A landscape with many valleys, sampled at points; each row gives a point and its height.
A ball rolls from a point to the lowest of its 2 nearest points, and stops where none of them is lower. Distance is the straight distance between rows; heights are no part of it.
<300>: [159  73  71 149 148 133 123 145 144  91 165 148  73 100 179 103 110 129
 156 156 143 143 149  99 193 102 140 111 164]  h=4.51
<750>: [133 130 102 125 131 121 164  90 108 117  90 193 102 158 142 158  97  74
 134 117 205 142 124 110 178 165 142 139 107]  h=1.57
<368>: [134 124 100 142 148 105 169 120  60  98 166 162  79 107 138 127  94 133
 135 164 167 128 171 112 172 152 178 126 140]  h=5.93
<832>: [148 150 133 109 111  92 138  86 115 145 143  97 115 175 149 157 128 106
 121 159  84  72 107 124  64 154 153 117  97]  h=3.53
<1210>: [180 143 116 116 107  56 157 120 106 100 150  99  82 134 121 209 119 146
  92 146  90 114 123 153 132 155  88 168  88]  h=4.70
<1650>: [142 109 141 129 148  86 142 130  70 107  76 118 117 150  92 162  86 143
  94 112 138 141 114 161 157 170  97 164 122]  h=5.60
<1692>: [128 119 107 188 107 101 128 200 115 162 139 161 164  93 151  92 132 138
 232 119 127 198 164 113 176 123  96 129 134]  h=6.26
<1602>: [127 124  87 101 175 125 122 161 157 134 153 103  98 112 114 150 174 159
 101  89  60 152  58 163 115  66 113 146 132]  h=1.99
<1084>: [ 80 112 180 101  99 150  98  77 147 114  98 149 120 119 147 141 186  82
 101  88 161 112 131 133 127 131 144  81 164]  h=5.43
<809>: [146 156 129 134  59  87 136 182  99 108 128 119 186  91 122 139  84 131
 166 137 145 154 189 140 155 169 121 142  82]  h=4.24
<1698>: [142 112 181 126 153 164 102 142 156 116 159  87 113 110  81  80 139 152
  86 155 170 124 166 148 180  98 110 137 168]  h=1.59
<109>: [ 76 153  66  64 139 137 132  94 175 129 104 177 126 162 121 116 161 128
  99  57 140 150  84 142  89 120 149 128  90]  h=3.99
<576>: [116 171 117 102 115 100 166  39 143 138 146 140  90 171 121 104 192 145
  57 112 179 163 119 151 123 133 107  99 123]  h=3.37
<1039>: [151 157 139 151 129 140 160 102 111  92 159 109  87 156 142 142 102 120
 125 144 203 163 148 113 188 152  85 158 132]  h=3.86
<1854>: [144 133 147 104 129  99 158  95  80 127 139 144  96 161 166 121 120  87
  99 178 157 136 116 126 162 144 136  97 167]  h=1.68
<513>: [110 125 108 143 122  76 163 152 107 113 144 149  93 152 159 170 105 115
 161 113 143 110 153 124 138 176 116 145 103]  h=3.08
<1355>: [161 106 144 122 133  92 115 146  90 126  98  91 168 146 111 123 113 131
 160 152  82 133 146 177 128 124 106 162 102]  h=4.35
<1293>: [212 120 120 131 161 157 101 109 125  87 118  85  97  92 116 141 135 151
 109 170  99 102 147 155 123 109 130 129 100]  h=7.46
<1879>: [131  82 177 130  92  96 135 173 115 109 142 114 132 115 167 136 121 108
 139 132 121 147 136 143 168 128 111  97 208]  h=3.02
<174>: [119 165  54  85 157 135 166  74 148 111 134 140  98 157 122 120 180 164
  36 105 125 118 125 170  95 145 163  90  93]  h=4.50
<741>: [138 148 110 127 137 138 100 116 135 169 106  99 152 157  94 174 105 126
 140  77  74 133 115 153  64 122 162 176  92]  h=4.94
<1913>: [125 145 137 144  93 160  83  92  90 132 111 106 147 118  90 132 129 141
 160 144  38  55 133 124  82 126 151 105  99]  h=3.50
<1337>: [172 190 123 103  99 100 163  89 141 112 148  84 105 138 143 195 111 106
  65 118 156 150 108 142  95 149 141 137  96]  h=5.20
<1797>: [148 137 157 143  63 100 116 186 109 108 118 110 186 116 143 128 100 100
 165 116 118 183 172 144 140 133 112 123 133]  h=3.80
<774>: [ 61 125 116 119 125 144 105 136 153 178 129 181 136 163 167 127 142  56
 159  97 144 119  88  56 108  99 124 116 137]  h=0.27
<1032>: [143 110  97  93 198 129 100 151 125 113 108 128 169 170 116 109  89 130
 118 170 149 156  66 119 127  86 122 157 133]  h=2.11
<345>: [138 131 174 107  99 104 139 105 100  67 152  93 111 137 130 102 135 102
 114 145 187 155 146 132 218 140  92 148 143]  h=4.19
<1887>: [132 164 163 132 143 127 146 113  80 148 102 146 159 165  84 139  74 123
 111 151 188 188 138 137 111 168 135 151 158]  h=5.21
<1050>: [125  78  96 118  66 102  95 166 100 104 179 119 111  68 149 117  96 168
 136 163 107  61 152 131 188 143 157 100 177]  h=2.02
<592>: [ 75  73 143 136 127  88 101 145  92 134  97 152 130 159 160 106 138  88
 158  88  82 120 102 121 115 127 120 120 139]  h=4.44
<595>: [134 133 114 146 164 145 120 158  66 148 110 139 193 128  98 109  84 158
 159 145  99 170 136 131  95 122 157 130 152]  h=5.67
<1153>: [120 144 191 143 123 191 128 136 139 133 141  83 148  76  83 125 146 167
 133 129 109 106 175 146 126 124 126 110 157]  h=0.99
<21>: [ 47 137 146 185 138 137 102 163 133 145 131 179 130 136 138 136 166 112
 163  57 114 147 121  89 115 125 108 162 125]  h=2.77
<1024>: [151 118 117 141 135 120 131 127 149 169  81 147 110 151  90 198  96 129
  83  29 118 144  87 148  99 130 127 147 116]  h=5.26
<752>: [115  83 141 136  95 136 119 140 152 145 158 120 109 122 177 151 152 105
 118 138 148 114 132 126 148 129 127  94 203]  h=2.50
<301>: [125 182 112  94 107 100 144  99 143 164 128 112 116 162 129 170 113  97
  80  66 156 158  85 147  62 151 159 131 111]  h=5.28
<313>: [ 78 121  86 128 149 128 167 117 175 152 163 120  97 163 154 104 156 130
 133  92 120  94  80 104  79 122 144 130 100]  h=4.62
<1728>: [ 66 175 150  94 115 152 112  95 120 157 150 122 127 126 127 152 150 128
 122  70 145 103 116 113  51 113 178  85 170]  h=5.74
<1332>: [145 136 134 117  60 138 153 143 106 145 144 127 171  73 108  78 117 115
 134 203 106 126 163 116 136 127 181  81 128]  h=6.43
<1865>: [ 82 124  86  94 169 128 106 129 160 166 107 188 122 134 144 117 169 143
  72 120  92 103  47 129  94  54 107 116  95]  h=1.45
<673>: [120 113 128  72 203 171  79  85 137 164 129 107 124 140 102 114 167 176
  85 159 124  84 111 144 103  87 150 110 165]  h=3.07
<726>: [125 133 137 120  85 142 117  97  98 138 144 108 129 136 139 133 124 112
 145 153  79  52 123 102  71 130 174  80 123]  h=3.15
<1673>: [124 151 173 119 146 141  88  99 192 159 109 155 133 131 124 102 145 110
 123 160 164 149 105  94 135  92 101 130 149]  h=2.10
<1842>: [107 119 151 139 106  80 138 111  79 159  76 165 137 179 130 169  84  72
 110  76 158 127 117 128 122 160 130 147 122]  h=4.86
<1776>: [151 132 107 154 175 117 151 135 190 134 137 137  76 119 100 142 142 168
 117 105 121 147  62 117 119 115  94 190  84]  h=4.06
<1296>: [ 98 108  92 178 125 122 134 168  99 125 138 118 169  96 140  72 108 193
 222 122  94 113 165 124 135 141 133 129 101]  h=5.83
<840>: [126 133 143 128  85  99 146 125 126 118 108 129 128 124 117 128  99 100
 149 144 102  62 146 120 128 186 123 169  58]  h=2.19
<384>: [159 152 130 149  53  97 181 112  99 148 122 170 126  62 144  98 125  88
 199 181  92 151 169 107 171 148 136 139 122]  h=6.72
<1277>: [128  63  73 130 142 164 108 166 139 105 143 137 128 115 171 114  82 152
 163 134 120 119 108  85 144 104 153 101 170]  h=4.20
<1399>: [158 132 167 133 108 104 127 166  82  81 134 126 134 114 161 144 112 107
 134 147 130 182 141 137 145 123 133  93 174]  h=3.38
<1226>: [163 135 171 161 102 122 135 172  76 118 123 132 164  63 131 122 134 140
 149 166 103 208 171 158 159 122 126  86 192]  h=3.78
<1953>: [147 127 109 117 119 135 119 109  59 127 109 131 155 109 101 118 102 136
 166 171  55  59 158 141 110 135 158 134  91]  h=3.83
<745>: [141 118  77 168 125 121 107 165 115 139 122  99 155 107 125 143 109 192
 205 105  91 122 162 137 114 142 102 157  77]  h=5.59
<797>: [152  88 129 122 103 149 100 114 142 135 148  83 144 128 121  68  97 129
 112 186 123  60 147 136 166 108 165 116 144]  h=1.90
<516>: [142 144 127 210 129 152 174 136 106 188 125 150 153 127  81 137  95 179
 161 145 152 164 160 128  92 171 122 139 124]  h=5.37
<1423>: [103 161 182 151 106 121 166 134 101 152 102 159 132 142 126 134 125  63
 172 111 150 194 153 124 177 145 100 165 164]  h=1.65
<697>: [104 115 170 129 158 140 108 112 105  96  60 169 109 121 119 150 172 125
 111  71 104 128 119 147  98 125 118 130 115]  h=6.79
<73>: [171 172 167 163  97 144 126 157 111 142 125  84 148 114 111 159 138 145
 130 133  71 162 165 155  73 119 122 122 127]  h=4.49
<143>: [148 160 143 136 157 169 114 162 148 105 151 133 126 134 141 135 102 121
 122 164 180 191 129  98 166 102  92 125 180]  h=1.53
<160>: [127 129 126 157 122 145 164 118 180 107 179  92  95 152 153 124 124 115
 147 145 173 122 166 108 165 127 106 150 124]  h=3.47
<351>: [121 128 122  66  83 123 120 129  85  95 161 152 133  98 139 107  88  86
 127 180 113  53 138  88 159 151 193  97 144]  h=3.48
<553>: [144  95 108 117 151 101 119 123  83 113 115 110 150 147 111 107  86 151
 163 176  87  78 129 151 110 134 149 164  79]  h=4.09
<373>: [115 116 148 135 108 124 139 160 169 154 164  98  93 118 158 161 157 140
 108 104 110 120 108 139 112 122 111 114 185]  h=1.93
<255>: [144  91 121 142  75 131 101 172 115  99 154  96 151  41 122 106 121 188
 144 153 100  73 167 149 176 128 123 115 154]  h=1.16
<1403>: [148 134 133 118  75 182 122 130  95 150 121  92 211  97  91  77 116 113
 159 167 115 108 152 145  94 135 153  88 113]  h=6.71
<556>: [111 115 142  91 170 166  94 143 162 134 166  79 145 137  93 100 123 146
  81 142 189 108 139 149 131 116 133 115 190]  h=1.02
<1260>: [101 121 127 147  94 218 109  99 163 125 127 151 159  96 127  86 109 100
 186 130 157 101 151  82 146 126 168 106 132]  h=6.67
<316>: [159 150 129 119 125 112 153 112  81 113 121 151 125 143  92 137  60 122
 108 167 146 104 150 126 127 181 165 135 104]  h=4.72
<1161>: [142 124 113 167 179 115 166 150  58 112 166 153 110 126 142 125  82 164
 142 164 165 167 151 113 150 136 143 117 183]  h=5.68
<333>: [ 99 140 161 132 122  96 127 175 110  83 156  98 108 101 153 178 157 152
 139  57 117 128 170 147 126 147  97 112 145]  h=1.13
<1329>: [148 158  86 120  90  42 161 163  83 115 128 143 188  61 101 129  72 142
 151 137 127 174 176 130 149 154 162 143  96]  h=4.69
<1450>: [ 92 131 132 127 134  85 135 162 121 104 149  99  78  92 142 167 178 153
 125  47  75 113 115 172 123 142 105 139  97]  h=0.32
<1795>: [ 85 113 167 120  68 120 142 138  92 127 126 168 145 114 154 109 122  90
 180 132 100 102 148 107 150 153 161 111 153]  h=3.88
<1223>: [155 128  79 133 156 118 145  75 129 108 100 132  89 135 137 157 163 149
  66 105 111 122  96 146  98 140 135 114  90]  h=4.47
<423>: [125 158 187 153  84 134 148 107 146 132 100 122 146 146 127 109 134  82
 165 146 155 173 165 130 150 148  98 137 117]  h=0.87
<1552>: [ 70 145 115 102 178 108  90 171 146 159 125 161 142 149 158 135 136 124
  76 129 117 112  47  98 123  66 102 138 106]  h=1.10
<240>: [136 156 146 118 127 138 130  67 131  69  89 157  92 114 105 139 138  97
  73 104 185 113 154 130 148 173 137 133  91]  h=6.47
<1816>: [118  96 168 139  70 104 134 162 140 121 129 124 145 105 149  80 116  95
 179 131 142 175 149 134 214 123  97 130 192]  h=2.76
<352>: [134 142 117 180  80 118 157 150 103 150 116 163 148  73 157 110 140 104
 221 123 102 197 179 122 172 143 121 119 118]  h=6.49
<618>: [ 61 108 111 140 162 192 108 157 156  85 152 167 121 104 141 124 135 144
 158  92 156 103 126  81 142 117 132 118 147]  h=3.36
<1635>: [168 134 145 116 141 164  94 131 166 182 128  86 181 145 102  93 141 137
 136 184 101 138 122 131  94  82 109 113 141]  h=7.06
<435>: [142  96 139 125 144  82 136 114 106  61 120  95  82 144 127  85 127 146
 115 136 169 143 121 150 208 134  82 152 112]  h=4.48
<1572>: [148 153 130 157 158 123 167 140  70 122 135 148 134 138 101 145  73 161
 131 153 180 188 135 121 142 165 141 155 172]  h=5.45
<1374>: [ 96 142 177 158  81 126 124 144 113 158 141 107 157 148 154 125 150  96
 170 108 108 103 147 111 111 139 135 123 128]  h=4.31
<1036>: [157 117 140 180 102 152 112 140 169  83 116 158 104  62 155 125 140 132
 185 124 114 146 171 118 171 122 112 120 105]  h=4.95
<1940>: [134 153 106 192 156 114 135 153 169 163 120 165  86 124 105 178 129 165
 122  85 118 163  79 111 108 123  79 201 112]  h=3.87
<598>: [163 119 139 168  80 151 124 160 152  98  96 120 166  70 126  90 138 140
 182 120 118 161 174 132 143 139 105 135  55]  h=5.17
<1309>: [133 115 124 107 176 137 107 143 167 129 117 161 153 148 106  47  82 141
 126 193 153 132  90  99 163  80 125 142 115]  h=1.67
<1006>: [118 111  95  88 173 105 123 149 173 108 138 100 108 160 127 141 167 133
  93  91  90 161  64 167 130  93  75 157 111]  h=1.64
<288>: [161 178 148 143 126 131 140 105 144 108 130  81 108 139 147 166 126 122
 111 135 147 146 127 137  93 145 124 134 119]  h=4.98
<1220>: [137 170 136 171 145 183 162 137 135 139 129 123 156 115  81 129 114 159
 144 139 142 146 173 126  71 155 138 152  98]  h=5.63
<1051>: [172 123 113 144 123 143 166 125 104 132 135 123 174  87 138  57  96 136
 147 183 122 176 156 111 144 107 199  99 160]  h=6.15
<474>: [124 181 140 108 167 153 131 118 154 116 157 100 142 172 142 160 121 109
 108 139 216 175 119 100 123 116 103 115 166]  h=0.94
<1657>: [101 154 165 188  81 134 144 113 119 200 117 144 157 155 135 126 144  91
 167 127 100 132 159 115  79 150 123 123 121]  h=4.64
<819>: [132 160 123 106 164 131 103  82 199 154 117 182 108 140 112 121 162 131
  95 138 181 143  88  99  90 110 116 142 100]  h=2.52
<1354>: [100 143 108  35 176 110  88 117 183 183 156  83 149 151 107 133 154 123
 116 112 111 134  51 154  94  49 134 148 109]  h=2.73
<1468>: [ 73 125 172 174 122 135 141 152 103 167 118 198 140 136 129 112 143  97
 200  93 136 171 145 104 144 131 106 165 154]  h=2.28
<213>: [138 113 126 124 144 103 146 111  84 134  78 141 118 143  91 208 111 140
  54  61 124 124 119 164 110 156 104 141 119]  h=5.44
<417>: [116 108 106 164  70 187 133 135 163 138 167 140 146  80 148 101 109 110
 217 135 137 111 160 100 156 119 137 117 144]  h=6.87
<826>: [115 101 135 148 100  74 132 128 106 132  71 141 126 120 110 148 105 130
 154 107  98  77 151 145 118 163 106 176  62]  h=1.71
<97>: [160 135  83 141 106  96 165 150  72 151  93 132 207  59 105 108 107 135
 139 142 123 181 141 139 129 142 179 127  92]  h=5.08
<478>: [ 89 106 151 112 153 136 105 186 168 110 142 113 130 111 119 120 141 157
 134 105 117 116 111 142 155  96  73 153 155]  h=0.82
<228>: [128 134 137  92 110  63 159 120 128 108 145 161 103 142 100 124 119  87
 122 147 119  57 154 105 156 182 121 156  53]  h=2.61
<1912>: [107 114 151 131 133 136  84 186 116 152 113 136 177 159 134 109 116 118
 138 139 105 156 100 106 116  86 110 128 157]  h=2.85
<1693>: [ 95  55 100 109 149 174  92 113 135  87  82 145 110 110 134 118 181 151
  97  94  84  81  79 125 123 106 122  82 147]  h=2.15
<1461>: [175 158 109 133 156 179  91 150 166 156 136  83 164 153 133 156 124 150
 137 158  90 170 108 121  69  85 129 133 137]  h=7.21
<302>: [122 100  79 135 150 117 126 177  98  97 150 112 132 154 179 129  76 141
 163 141 119 112 123 108 118 129 147 131 135]  h=3.89
<1820>: [110 184 146  96 138 168  95  70 127 162 147  94 137 109 110 136 142 130
 134 108 125 102 128 135  38  96 177  97 145]  h=5.91
<742>: [123 118 102  82 133 108 161 136 119  89 159 118  82 119 119 127 177 147
  69 123  92  59 137 158 149 148 117 108  92]  h=3.46
<1672>: [ 99 151 138  80 170 165 112 157 176 150 173 107 153 150 129 137 124 131
  89 133 192 132 110 117 129  95 117 108 195]  h=0.44
<100>: [ 94 138 103  91 168 152 113 151 171 168 163  95 139 133 111 132 151 144
 113  94 104 116  59 135  88  66 136 135 140]  h=2.40
<1247>: [183 145 133 167 120  81 146 152 106 125 142 101  95 118 123 182 115 168
 128 156  95 116 143 137 122 160  89 146 108]  h=4.46
<179>: [109  70 134 110 142 152 108 143 181 154 145 113 168 148 109  55  97 143
 142 184 138  82 109 107 161 104 124 135 143]  h=1.08
<26>: [163 105 117 117 140  82 128 125 125 153 121  70 141 181 107 171 105 141
 131 129  90 143  95 179 125 119  92 189  92]  h=4.61
<929>: [151  78  99 160 107 168  98 132 178  94 146 150  71  92 179 127 144 121
 158 140 133 125 142 106 192 108 121 116 155]  h=4.75
<1208>: [140 109 151 107 139 117 128 151  88 102 162 101  85 105 119 136 165 163
  85 129  93  66 151 158 153 146 109 105 140]  h=3.82
<1754>: [ 92 102 114  79 163 152  88 121 163 185 148 108 116 128  99 122 168 149
 108 132  96  83  66 142  91  84 121 103 180]  h=2.72
<1886>: [134 128  96 160 136 114 201  83 156 159 136 141  63 180 161 148 143 103
 137 132 171 134 102 110 136 162  97 152 111]  h=4.03
<236>: [101 128 104 134 160 185 122 126 147  82 136 130 108 119 136 153 134 122
 112  87 156 123 131  99 104 149 154 138 114]  h=3.61
<458>: [155 128 105 168 120 141 130 148 179 123  98 125 148 114 124 106 123 156
 190 134 126 143 159 116 117 140  88 167  66]  h=5.36
<561>: [140 113 158  93  77  94 130 123 134 121 134  67 114 148 173 150 154 101
  91 145  82  91 114 144 111 135 124  98 113]  h=3.90
<1175>: [112 103 112 118 148 155 115 104 232 135 147 137  77 120 122  72 169 125
  92 136 167  86 110 107 156  96 115 134 113]  h=3.13
<147>: [131 112 127 123 143  64 167 124  43 102  98 150 116 132  92 132  83 144
  99 131 165 112 134 142 171 176 144 161 117]  h=5.79
<744>: [129 167 128  91 136 112 130  57 184 149 147 129  94 162 142 111 154 108
 104 123 210 160  92 120  88 134 125 105 119]  h=2.91
<379>: [156 156 180 156 114 152 121 112 181 156 108 126 155 138 123 106 140 110
 161 146 141 181 120 109 124 107  72 145 120]  h=1.58
<820>: [130 115 113  99 180 148  87 185 124  96 122  93 166 163 135 139  86 125
 122 129 116 158  99 137 120  83 122 132 155]  h=2.45
<1485>: [198 110 125 140 177 145 109 138 101  89 116 121 102 101 119 122 124 167
 115 169 104 155 134 152 130 114 127 126 149]  h=7.54
<23>: [128 143 148 133  99 194 102  61 143  92 108 139 132  96 128 106 127 101
 139 144 155  76 174 100 118 142 180 118  97]  h=6.48
<1436>: [180 198 183 134  93 122 123 125 128 124 112  77 146 133 111 187 134 122
 109 142 124 170 144 155  81 147 103 140 109]  h=4.76
<1421>: [183  97 149 130 157 127  83 162 122  95 110 105 126  95 105 101 130 180
 131 166 105 169 127 166 180  91  97 115 160]  h=7.62
<1614>: [ 94 113  88 119 140  76 161 148 148 124 139 102 113 183 148 151 147 131
  99  55 121 172  91 149 126 142  90 153 103]  h=2.09
<1966>: [139 120 130  81 186 132 106  96 109 153 132 101 115 177 130 122 156 132
  73 149 150 121 105 150  83 106 133  77 180]  h=2.78
<580>: [143 137 123 200 132 127  99 177 156 160 101 175 156 128 102 152 111 149
 147  89  98 182 122 107 108 115  66 188 114]  h=3.56
<1611>: [ 97 118 131  89 172  94 112 176 144  94 122 105 136 159 110 145 159 132
  91 115 127 155  74 142 156  91  59 146 145]  h=1.30
<1550>: [ 77 135 157 114  82 162 100 103 130 112 122 121 124  94 138 169 164  87
 123  69 138  85 131 113  95 132 162  91 172]  h=5.56
<114>: [141 119 101 119 127  87 160  89  86 111 101 160  97 181 165 148 119  87
 111 147 170 158 103 124 160 168 125 115 129]  h=1.03
<823>: [127 124 144 143  95 161 116 151 122 124 146  86 159  76 117 127 137 160
 179 131  80  79 178 143 138 121 120 110 128]  h=0.15
<1582>: [122 137 112 143 143 105 203  81 144 133 148 143  62 174 137 132 184 133
  78 118 177 159 113 119 147 161  87 117 116]  h=3.73
<935>: [143 129 157  97 135 109 127  94 102  66  73 140 112 124 104 109 138 110
  82 134 149  94 138 156 154 147 135 147  84]  h=6.58
<531>: [164 135 146 127 126  85 130 176  67  97 175 102 101 118 146 149 131 165
 121 167  83 104 146 151 123 145 119 109 148]  h=4.15
<1385>: [143 131 151 132 109 131 131 163 152 100 130 146 168 121 145  90 103 103
 155 163 154 222 139 107 200  92 117 130 172]  h=2.16
<758>: [121  85 160 139  85 131 124 120 119 107 105 165 138  76 134  80 136 124
 177 132 103 108 132 123 179 126 165 113 154]  h=3.49
<527>: [ 91 131 102 120 124  73 188 130 101 106 144 119 103 164 161 173 132 129
 116  90 143 123 123 134 151 181  85 138  92]  h=2.63
<646>: [ 98 164 126  97 162 156 101  94 223 145 136 161  90  87  96  96 174 147
  84 100 158 112  89 123 106  94 119 136  91]  h=2.82
<1077>: [158  77 115 128 139 122 134 103 139  54 146 123  79 141 144  97 168 115
  72 141 150 128 125 138 186 121 103 107 125]  h=4.74
<1744>: [117 134 160  96 152 112 113  89 120 118  61 138 129 157  91 131 152 115
 106  98 136 115 115 164  96 146 137 151  86]  h=6.70
<1616>: [114 111 104 106  76 100 128 143  79  78 178 153 119  46 131 117  94 124
 133 160  94  95 157  94 182 124 212  98 192]  h=2.83
<12>: [165 152 109 127 124 136 152 165  47 142 117 115 200 103  95 143  86 161
 140 176 108 154 156 159 104 156 161 117 111]  h=5.42
<1628>: [128 137 130  93 121  85 155  97 138 119 147 122  75 141 106 126 170 133
  76 143 114  60 143 141 130 166 110 153  53]  h=3.06
<1443>: [ 70 135  92  80 148 173 112 125 163  99 108 138 124 146 143 138 140 119
 107  57 162 130 100 111  94 124 150 104 116]  h=3.81
<503>: [143 156 146 142 132 159 134  68 139 123 124 164  84 116 129 125 136  88
 121 154 175  97 170 100 146 151 173 124  96]  h=6.32
<31>: [111  87 145 173 115  75 122 133  98 161  85 189 129 192 155 151 119  74
 145  73 119 133 117 109 119 157 126 150 134]  h=4.67
<986>: [115  77 143 116 138 101 100 121 103 136 111  86 134 165 158 124 134 110
 132 129  71  88  94 143 111 114 131 110 129]  h=4.21
<1684>: [167 119 121 138 105 104 152 126 104 143  79 136 172 141  93 130  37 130
 136 143 140 115 138 137 129 160 158 162  98]  h=4.45
<271>: [127 180 132 152 146 178 130  77 148 160 123 117 115 130 109 133 122 149
 157 129 141 102 148 109  55 133 174 142 127]  h=5.86
<1654>: [ 61 128 100 154 148 166  98 187 135 108 146 150 143 122 150 156 114 142
 182  71 122 129 109  74 119 106 117 152 133]  h=3.10
<1334>: [136 129 110 149 124 132 135 122 126 178  88 116 163 166 101 167  63 135
 122 108 121 109 137 143  77 145 145 156 101]  h=4.73
<1314>: [136  74 147 107  95 136 106 124 109  76  99 152 134  51 128  82 120 124
  98 137 124 102 151 141 188 122 182 104 162]  h=3.03
<702>: [125 141 144 102 156 117 152 100 105 157 160 117 116 199 153 120 151 102
  74 150 181 141 116 124 130 138 128  71 184]  h=2.29
<926>: [167 146 153 180 120 167 130 174  95 139 128 122 163  89 137 138 134 156
 136 157  92 176 168 130 102 130 124  87 154]  h=4.16
<691>: [ 67 143 120 125 157 119  94 143 145 171 136 193 148 177 158 127 137  86
 104 119 142 132  61  83 110  96 118 122 115]  h=0.73
<1288>: [115 127 163  82  89 123 115  59 150 125 132 126 105 132 154 118 178  79
  68 135 178  97 156 140 150 148 129  57 158]  h=5.22
<1368>: [143 143 132 200 107 156 158 145 109 185 104 177 173 149 121 132  99 112
 174 139 137 179 156 112 107 153 127 127 125]  h=5.05
<1893>: [ 99 118 130 147 151  94 124 133 116 100 106 136  95 102 134 142 154 164
 157  88  69  79 149 148 110 157 110 158  81]  h=1.07
<232>: [116 123  89 151 116 107 135 173  68  99 138 145 136 118 170 165  60 129
 177 115 121 122 149 103 129 150 160 136 118]  h=3.55
<810>: [122  93 178 145 120 189 106 129 176 125 144  97 132  68  82  96 153 156
 125 137 175 103 170 135 171 126 126 136 170]  h=1.63
<1727>: [140 134 137 171 132 148  64 179 148 172 107 153 183 125 124 117 148 131
 138 122  63 165 114 108 103  71  78 147 123]  h=3.22
<1571>: [139 127 130 151 140 150 153 103  87 105 142 177  84  91 137  92 125 105
 146 165 156 112 165 108 159 137 170 128 134]  h=6.14
<1740>: [150 116 152  86  98 143 107  91 123 146 150  78 137 127 134  96 121 128
 102 192  95  26 151 130 112 115 162  91 136]  h=2.58
<408>: [135 103  91 160 117  88 131 182 140 126 136 120 160  85 155  72 105 161
 211 141 115 156 162 126 183 114 112 121 123]  h=6.05
<157>: [120 119 168 153 134 126 123 178 147 114 135 107 107 109 136 139 161 154
 154  86 115 147 140 127 135 116  86 137 156]  h=1.31
<705>: [141 154 114 144 121 137  97 104 150 165  76 143 123 140 100 182 121 105
 118  46  95 156  93 146  62 109 146 183 106]  h=5.11
<1340>: [132 129 118 141 161 136 155 151 107 141 133 168 173  93 110  79 105 160
 148 175 121 186 129  94 143 108 176 118 175]  h=5.92
<1364>: [136 162 145 109 137 115 151  81  84 138 124 126 154 156  90 151  77 121
  89 140 199 116 150 136 121 169 146 132 130]  h=4.97
<1802>: [128 133  92  45 191 115 122  86 169 166 130  80 135 170 102 122 159 118
 111 115 129 147  66 186 105  97 139 159  86]  h=3.05
<1490>: [159 131  69 132 177 133 150 105 169 133 115 146  66 131 111 148 159 161
  73 105 121 144  60 148  97 105 110 159  87]  h=4.25
<853>: [ 80 106 110  82 152 152  97 107 156 149  85 175 130 139 130 124 203 147
  68  98  89 114  72 117 110  92 117  83 130]  h=1.78
<648>: [138 142  98 110 123 100 153  92 101 129 150 139 108 181 166 150 128 106
  82 150 141  72 119 107  79 151 162 103  93]  h=3.84
<842>: [108 154 139 140 112  73 146 124 104 176 113 130 117 198 129 199  94  77
  86  75 142 154 111 135  80 165 131 150 134]  h=5.06
<1100>: [142  56 137  92 143 173  78 119 119  85  76 137 130  85 110  98 138 153
 111 126 102  94 108 152 159  91 154  97 156]  h=2.55
<1522>: [ 85 122 129 122 134 174 128 109 235 181 186 145  95 112 120 103 169 118
 106 126 184  95 115  96 160 106 101 121 147]  h=3.39
<1004>: [156 117 120  93 129 142 110  75 154  89 137 119  98 156 155 106 164 112
  65 150 177 116 141 138 145 120 136  66 132]  h=4.96
<200>: [189 162 100 120 180 163 110  98 140 127 143  49 125 123 133 161 127 149
 127 161  83 127 109 161  84  95 147 130 113]  h=7.34
<169>: [ 90 150  36  70 138 137 164  85 165 129 155 146 116 176 142 105 152 150
  77  86 149 139 115 152  98 112 164 103  96]  h=4.23
<1333>: [ 98 129 115 160 121 119 171  97 175 163 129 140 103 173 147 140 136 100
 173  81 138 125 105  83  94 154 132 162 106]  h=4.34
<186>: [150 126 148 124  95 171 103 129 132 168  98  92 205 125  93  85 134 134
 156 158  91 135 143 144 116 107 138 105 159]  h=6.90
<1347>: [113 104 124 146 115 142 165 115 151 132 193 112  84 146 191 149 152  90
 152 130 165 119 135 101 165 134 122 112 177]  h=3.01

Call two points neighbours if one is among the 2 nearest of the other. Go from one point of each pair to the other, from neighbour to neighbour, staying as low as possible. Name the highest point that can't be avoided.
<423> and <726> -> <174>
<774> and <1672> -> <1795>
<100> and <114> -> <673>
<819> and <774> -> <21>
<478> and <1450> -> <157>
<1672> and <823> -> <810>

Where does a ball stop that starts at each point below?
<109> -> <423>
<1490> -> <179>
<1220> -> <774>
<408> -> <478>
<531> -> <1450>
<935> -> <1684>
<301> -> <726>
<1260> -> <1684>
<1004> -> <478>
